Points on a hilly landscape, in no order, each with its height.
A ball rolls from a point to the lowest of its 2 nearest points, and stops where none of them is lower. Distance is the straight distance between rows; heights are no part of it.
z_754 (h 23.9): [ 97 133 137 155  57 117 133 116 104 134 115 154 173  86 119 124 122 127
 101 175]
z_170 (h 45.9): [121 103 152  98 100 153 116 163 136 172  83 160 151 183 135 117 150 146
 113 150]
z_958 (h 63.4): [116 149 117 110 149 127 108 148 147 102  91 173 110 159 141 116 134 139
 115  92]
z_108 (h 38.1): [107 178  92 123 130 125  96 189  61 139 132  81 134  81 126  92 113 100
 122  56]
z_42 (h 40.1): [156 105 166 147 180 162 141 140 146 174 117 137 138 135 181 176  71 119
 140 177]
z_21 (h 17.4): [152 110 162 106 132 172 145 119 147 142 192 119  97 116 161 191 101 106
 142 201]
z_51 (h 48.3): [119  96 145  95 104 146  92 139 142 125 106  90 114 151 147 130 133 138
  81 104]
z_853 (h 70.0): [ 81 144 109  82 109 151  98 102 134  91 160  78 120  89 162 131 120 122
 118 125]
z_502 (h 38.5): [109 194 156 167 138  78  95 154 126 123  95 141 124 103  85  53 139 152
 109 103]
z_262 (h 36.6): [121 160 148 154 102 109 154 169 117 133 126 152 159 100  95  96 177 116
 136  74]
z_951 (h 63.5): [155 105  96 128  98 183 123 146 166 146 170  84 109 148 124 156 102 102
 122 124]
z_93 (h 68.9): [ 79 128 143  93 146 159 120  59 132 109 145 128 164 121 149 146 115 153
  96 196]
z_579 (h 54.4): [147 140 124 133 135 129 184 127 142 150 119 147 120 113  86 134 122 163
  90 116]
z_380 (h 32.1): [160  86 126 105  48 175 114 114 106 121 116 110 146 108 139 126 127 123
  99 160]
z_27 (h 31.9): [122 141  86  98 117 129 108 174 122 120  94  98 101 136 149 102 136 116
  99  49]
z_355 (h 60.4): [147 126 111 119 169  91 124 127 137 107  98 156  93 179 170 146 108 134
 140 114]
z_533 (h 61.4): [165  97 130 144 103 203 124 123 151 160 170 116 123 147 119 149  86 140
 143 155]
z_787 (h 56.0): [128 106 134  63  76 147 125 140  78 137  93 120 125 144  81 101 170 107
 117 111]
z_638 (h 49.5): [ 81 186 139 151 166  75 154 110 150 111 151 145 108 117 138 131 111 125
 104 137]
z_392 (h 72.3): [121 129 201 160 150 100 123 133 154 133 117 135 117 122 134 144 158 127
 145 122]
z_814 (h 40.7): [110 181 154 149 159  78 136 141 148 143  94 130 117 104 103  89 156 162
  81 112]
z_297 (h 46.5): [100 182 121 167 241  75 137 122 169 101 134 147 154 143 132 111 167 134
 198  92]
z_179 (h 73.0): [130 174 210 159 193  89 101 153 164 113 104 116 106 134 136 119 177 131
 142 113]
z_811 (h 53.3): [150 118  80 136 135 108 115 141 178  97 169  81  68 132 168 178 103 104
 137 122]
z_642 (h 31.2): [ 71 169 149 175 117 101 123  72 112 109 139 153 191 112 111 110 128 163
  91 140]
z_133 (h 27.6): [119 126 138 128 163 154 156  71 145 112 187 118 110 146 142 152  76 127
 107 190]
z_123 (h 51.2): [135 104 155  92 107 128 122 159 116 160  71 122 130 177  93  88 180 144
 132 118]
z_555 (h 22.6): [105 112 151  83 125 108 143 106 130 124 168  85  98 102 117 146 102 130
 133 155]
z_224 (h 18.2): [ 70 128 145  85 134  95 124 105 112  95 182 126 117 110 123 117 116 135
 146 139]
z_244 (h 49.6): [180  86 110 167 145 112 133 117 151 141 154 126 116 153 114 169  91 145
 182 110]
z_530 (h 59.8): [143  87 146 143  98 200 148 134 121 182 135 139 160 146 108 141  84 125
 131 158]
z_409 (h 48.5): [105 180 130 182 191  88 131 114 144 126 124 148 115 136 135 148 115 133
 153 131]
z_473 (h 57.2): [147 119 120 129 198 116 128  90 162  91 121 134  87 159 189 166 115 136
 157 142]
z_838 (h 31.4): [137 118 150 130 191 182 151 125 175 166 165 131 113 132 169 192  88 104
 144 201]
z_157 (h 50.6): [ 92 170 112 124 183  96 172  74 126 121 168 106 108 113 122 140 106 146
  90 134]
z_873 (h 50.1): [172  92  89 159 146 123 126 118 184  91 198  65 108 138 156 160 107 121
 157 120]
z_646 (h 23.0): [119 110 126 105  96 133 131 111 121 136 138 118  88 100 114 146  88 123
 132 114]
z_382 (h 18.4): [167 138  93 100 143 135 138 181 115 125  80 105 110 148 161 115 181 103
 128  87]
z_907 (h 65.7): [142 134  89 153  87 165 128 151 135 141 121  97 108 129 134 157 114  95
  98 102]
z_487 (h 71.8): [130  87 217 158 166 114 133 130 156 139 151 116 124 141 137 166 119 130
 130 132]
z_618 (h 58.1): [162 120 118 101  96 154 169 154 103 154  94 156 116 115 113 129 139 123
  83 124]
z_704 (h 35.3): [ 94 156 138 148  94  97  80 109 100 106  80 147 145 109 105  69 146 149
  96 113]
z_861 (h 18.3): [144 112 113 153  48 125 128 107  78 145  92 165 181 108 137 120 127 121
 110 209]
z_831 (h 32.9): [156 163 164 180  89 103 141 160 130 160 126 159 153 125  98 104 165 121
  97 122]
z_587 (h 68.6): [ 45 177 113  90 133 122 137 101 117 118 137 114 150  73 142 121 128 133
 100 176]
z_490 (h 44.0): [155  83 106  76  88 172 105 145 133 164  87  89 105 174 121 119 128 125
  76 120]
z_410 (h 46.1): [193  72  86 107 128 200 145 159 115 148 123 150 114 184 118 129 135  96
 158 147]
z_314 (h 31.6): [ 96 132 159 111 182 142 138 127 164 140 136 198 152 168 170 134 115 129
 111 180]
z_430 (h 53.1): [135  91 114 162 213 111 130  85 154 118 147 114  99 160 149 193  98 115
 192 150]
z_846 (h 41.1): [156 148 138 165 169  99 146 159 157 114 129 161 157 126 112 109 191 121
 189 102]
z_421 (h 36.7): [ 97 183 117 113 109 115 108 160  95 117 108 119 126  84 156 114 140 126
 103  73]
z_771 (h 28.3): [151 108 151 133 156 125 171 103 157 116 204 113 124 117 158 179  91 117
 158 167]
z_112 (h 55.3): [ 90 107 150 132 116 108 118 133 144 155 123 120 150 144  92 112 144 140
 164  93]
z_174 (h 36.9): [151  98  85  71  47 176 101 122 109 120 135  80 112 146 116 120 128 132
  92 138]
z_352 (h 66.9): [ 81 123 140 101 101 134 113  87 107 103 105 160 105 108 113 136 119 158
 117 172]
z_858 (h 57.8): [142 106 132 143 115 174 164 138 119 156 135 163 155 133  97 148 126 123
 167 112]
z_106 (h 27.2): [151  85  90  80  74 202 107 126 120 129 135 121  84 161  88 109  91 127
 141 146]
z_957 (h 40.9): [113 118 169 118 145 151 137 139 141 167 105 186 137 153 142 131 145 139
 129 160]
z_36 (h 69.3): [ 73 155 116  81 144 126 150  76 137  94 154  62 121  64 155 121 135 116
  78 147]
z_369 (h 47.3): [102 170 120 158 191  55 120 142 143 106 151 117 136 119 139  98 141 145
 184  80]
z_208 (h 54.2): [188  83 135 139 130 155 163 156 102 162 116 183 133 186 110 126 130 112
 155 109]
z_194 (h 35.0): [191  95 102  94 134 168 144 145 135 126 110 116  95 154 137 129 147 107
 129 117]
z_649 (h 12.4): [ 96 127 134 113 158 151 155 105 151 126 164 166 136 159 161 153  61 157
 125 194]
z_481 (h 48.0): [112  66 116 115  35 108 100 113  76 117  97 156 178 158 103  75 145 109
 125 153]
z_105 (h 45.3): [213  78 101 146 128 134 139 130 162 108 159 115 105 163 155 157 114 135
 157 110]
z_92 (h 32.7): [ 73 161 143 168 100 105  72  86  89  87 101 138 190  84 112 106 134 155
 131 123]
z_981 (h 20.5): [ 49 151 165 119 123  61 121  98 107  88 169 121 155  78 133 100 131 139
 129 139]
z_488 (h 65.8): [ 94 143 118 104 115 120 112  99 125 122 112 175 113 142 136 125 102 150
  95 124]
z_53 (h 44.1): [145 151 127 173 212  89 123 146 165 114  98 148 135 140 122 140 196 137
 212 122]
z_921 (h 43.6): [168 182 118 148 186  75 137 164 139 110 104 148 118  94 126 122 181 133
 147  83]
z_207 (h 69.9): [171  96 154 167 109 155 135 170 154 176 107 134 159 155 158 136 115 114
  84 126]
z_25 (h 46.3): [159 131 100 123 178 122 155 139 139 109 156  97 131  84 123 136 153 128
 199  67]
z_383 (h 12.6): [157 123 110  94  96 164 105 127 106 127 157 108  60 116  81 138 103 104
 163 127]
z_651 (h 28.1): [101 150 142 173  85 129 147 121 143 144 128 160 181 121 101 124 129 139
  85 130]
z_315 (h 42.1): [122 128 123 123  66 119 103 140  38 123 106 150 144 100  98  70 157  79
 151 117]
z_749 (h 39.1): [116 164  83 112  91 140  76 162  26 133 116  98 156  76 103  63 130 105
 128  75]
z_621 (h 70.9): [121 122 117  87  71 169  69 124 159  85 177  75  90 120 159 137 108 130
 125 135]
z_269 (h 26.4): [165  97  86 107  24 158 135  89  84 120  87 148 173  98 133 126 138 128
  97 179]
z_734 (h 45.2): [155 151 104 144 203  90 148 156 124  99 124  89 122  85 157 153 162 140
 171  90]
z_265 (h 45.1): [133  88 103 102  48 110  97 114  56 112 116 141 132 122 101  81 126 125
 132 142]
z_905 (h 59.3): [155 127 135  96  98 120 148 167  72 143  97 145 127 113  92  94 173 106
  93 114]
z_192 (h 53.0): [147  92 131 155 140  94 122 140 155 151 109 133 128 171  89 132 127 145
 165 110]
z_447 (h 38.8): [114 169 144 134 158 116 162 146 143 122 150 143 172 113 113 105 175 134
 156  87]
z_238 (h 52.0): [147 152  98 150 183 104 163  99 145 121 152 121 115 123 106 147 114 163
 100 111]
z_249 (h 50.3): [116 131  94 197 220  92 130  86 147 121 117 127 108 159 137 181 106 143
 179 143]
z_854 (h 40.2): [117 153 104 111  98  92 101 180  28 130 122 130 153 106  98  32 149 103
 145  98]
z_947 (h 71.1): [150  86 176 168 131 124 121 127 161 169 132 104 138 140 131 147  93 140
  99 127]
z_558 (h 68.0): [156 107 113 163 113 159 122 155 152 154  93 113 136 168 130 144 126 110
  75  80]
z_320 (h 67.9): [ 65 150 135  92  93 153 129  71 124 119 115 130 131 101 158 151 127 122
  92 176]

Call two points neighbours if one is among the 2 nearest of the other. Go from one point of each pair to the other, from neighbour to neighbour, staying as low as possible. Name the highest point that can't be avoided.
z_409, z_21 => z_905
z_649, z_21 => z_771
z_383, z_224 => z_646

Where does a ball stop that starts at each point below?
z_905 => z_649
z_392 => z_382
z_814 => z_861
z_265 => z_382
z_481 => z_382
z_846 => z_861
z_25 => z_861
z_488 => z_409
z_533 => z_382
